Points, in no order, along strands that fork, close into loops and pass close to each other.
Points whose rows are less than 34.5 apart are linked; no others are. Some points are linked to none.
K_906: [ 17  14  16  19 -18  -6  20 -19 -61]
K_143: [  3   8  33  18  19 -15  74  25 -59]
K_705: [  6   3   6  -1 -46  12   3 -40 -27]
K_136: [-27 -28 -29 -12 -41 -12 -31 -32  29]
K_693: [  7  -3 -35  -4   0  20 -34   8  30]
K_836: [  9  14   1  10 -26 -15   9 -28 -91]
K_863: [  1   1  -3  -7  45  -8 -37  26  38]
K_914: [ -1   6   4 -22   6  19 -39  -8  27]
K_309: [-40 -31 -33 -27 -41 -10 -27 -36  32]
K_962: [-10  -5  -9  -4 -57 -11  11 -49 -59]
K_504: [ 16   9   8  32   7   7  65  29 -26]
K_364: [ 8  9 33 10 18  4  9 10 14]
K_42: [ 14  14  27  19 -12   2  21 -17 -35]
K_401: [ 14  16   9  16 -17 -14  19 -18 -82]
K_658: [ 12  12  36  26   7 -23  36  -2 -61]
K_940: [-6 -2 11 -8 60 -9  1 50 41]
K_209: [-17 -10  41 -10  39   1  56  47  26]
K_437: [-40 -23 -15 -21 -66 -13   8 -59 -12]
K_591: [11 10 23 10  0 10  3 -3 11]
K_466: [ -2 -16 -24  17 -54 -13   2 -36 -25]
K_790: [  9  10  13   4 -32  17   1 -31 -18]
K_351: [  3  16 -12 -39  46  12 -48  16  24]
K_789: [  6  14  -5 -31  55  16 -30  29  28]
K_265: [  1  12  -4 -37  33  11 -54   5  27]
K_334: [ 6  8 -7 -6 37 18 -8 34 33]
K_347: [ 21   8  -8  35 -21   4  29   0 -32]
K_377: [ 10  -1 -34  11  -4  17 -23  11  30]
K_22: [-18 -10  -6 -20 -48   8 -15 -46   9]
K_573: [-21 -13  13 -25  61   2  35  64  40]
K_998: [ 18   1 -16  31 -30  11  18  -4 -21]
K_583: [ -1   1  10  -8  53  -9 -17  39  37]
K_398: [ -5  -4   0   1 -53  -5   7 -48 -43]
K_6: [ 10   7 -41 -37  56  -8 -54  28  16]
K_55: [ 11  12  36  24  11  -9  47  10 -42]
K_299: [  3 -10 -10  22 -45  -8   0 -32 -18]
K_234: [  0   5  -5   4 -42 -13   8 -40 -75]
K_342: [13  6  9 26 11 12 63 34 -6]
K_47: [ 14  16  20  25   6 -23  34   4 -77]
K_306: [-6 -3 51 14 26 -8 62 32 -2]
K_451: [  1  10  -6 -32  67  12 -13  47  31]
K_983: [ 19   7   6  37   2  -4  56  20 -48]
K_534: [  9  14 -34 -40  69  -4 -41  38  17]
K_985: [  2  -3 -46 -32  21   4 -59   8  30]
K_21: [-22 -26 -21   2 -61 -17  -6 -44  -1]
K_64: [ 10  -6   8  30  -8 -12  -2  -2   9]
K_378: [ -2  -1  42  19  20 -11  73  29 -22]
K_773: [ 13  -1 -26  21 -10  16  -8   8  23]
K_837: [  3  -2 -37 -16  13  14 -44  10  31]
K_367: [ 17  -4 -19  32 -30   7   9  -5  -5]
K_893: [  2  -5   3  14  15  -8 -26  12  33]
K_889: [  6   3 -47 -34  40  -7 -59  17  21]
K_350: [ -2  -8   9   9 -23  -7 -22 -25   9]
K_973: [ 20  11   1  37  -6  -2  43   8 -50]
K_325: [ -5   1  -1 -13 -25  19 -26 -27  18]
K_470: [  6  -7   8  29   1 -11 -12   5  21]
K_19: [-10  -3 -29 -40   7   6 -62  -9  30]
K_860: [ 10  -2   6  28 -30 -13   0 -22 -23]
K_327: [ 0  6 41 12 23 -1 25 19 15]
K_50: [ -2   7   6 -24  22  13 -43  -1  31]
K_988: [16  8 18 29  2  2 28  9 -8]
K_356: [-12  -2  45  -5  38   1  44  38  23]
K_329: [-4  2 48 11 29 -5 38 26 14]
K_629: [-18  -9 -35 -51   8   0 -66 -15  25]
K_157: [10  7 11  7 -9 18 -5 -6 10]
K_302: [ -8  -3   4 -14 -40  13 -18 -38   6]
K_806: [  4  10  40  22  14  -8  64  21 -42]
K_287: [-34 -18 -13 -29 -54  -2 -15 -48  12]
K_508: [ 15   0 -23  30 -15  13   4   7  13]
K_330: [-19 -23 -23   1 -46 -10 -20 -33  16]
K_766: [  5  13 -22 -44  76   3 -22  49  20]
K_723: [-22 -18 -40 -27 -18   0 -46 -19  33]
K_953: [ 14  16  19  13 -21  16  14 -19 -24]
K_931: [ -2   6   3 -20 -12  23 -35 -19  22]
K_652: [  1  -3  -2   3  26  -7 -34  17  38]
K_30: [-20 -24 -24   8 -65 -19   5 -45 -23]
K_811: [-43 -25 -15 -27 -57  -9  -4 -55   8]
K_163: [ 11   0  15  28 -16  -9   4 -11  -8]
K_580: [-6  5 17 -9 44 17 32 48 34]
K_471: [-13  -6   7 -22  65  -2  20  60  41]

A tip is a point with one link. Name the tips that can be reached along the links from each point below, in the order of the rows.
K_652 -> K_309, K_573
K_329 -> K_143, K_209, K_47, K_157
K_367 -> K_437, K_342, K_629

A piece is all that can be reached along the links. How many separate loops has the piece of each point below (a circle has one, a figure eight two, a Y none), and how many tips (points with one link)?
K_163 -> loops 0, tips 2
K_962 -> loops 1, tips 0
K_629 -> loops 0, tips 3
K_591 -> loops 0, tips 4

A fork is a point with three links, a tip a point with one. Leave the first point through the second and follow the links. Name the first fork or tip that comes.
K_299, K_466 -> K_309
K_329, K_306 -> K_806
K_451, K_766 -> K_985
K_591, K_364 -> K_329
K_893, K_652 -> K_573
K_302, K_22 -> K_437
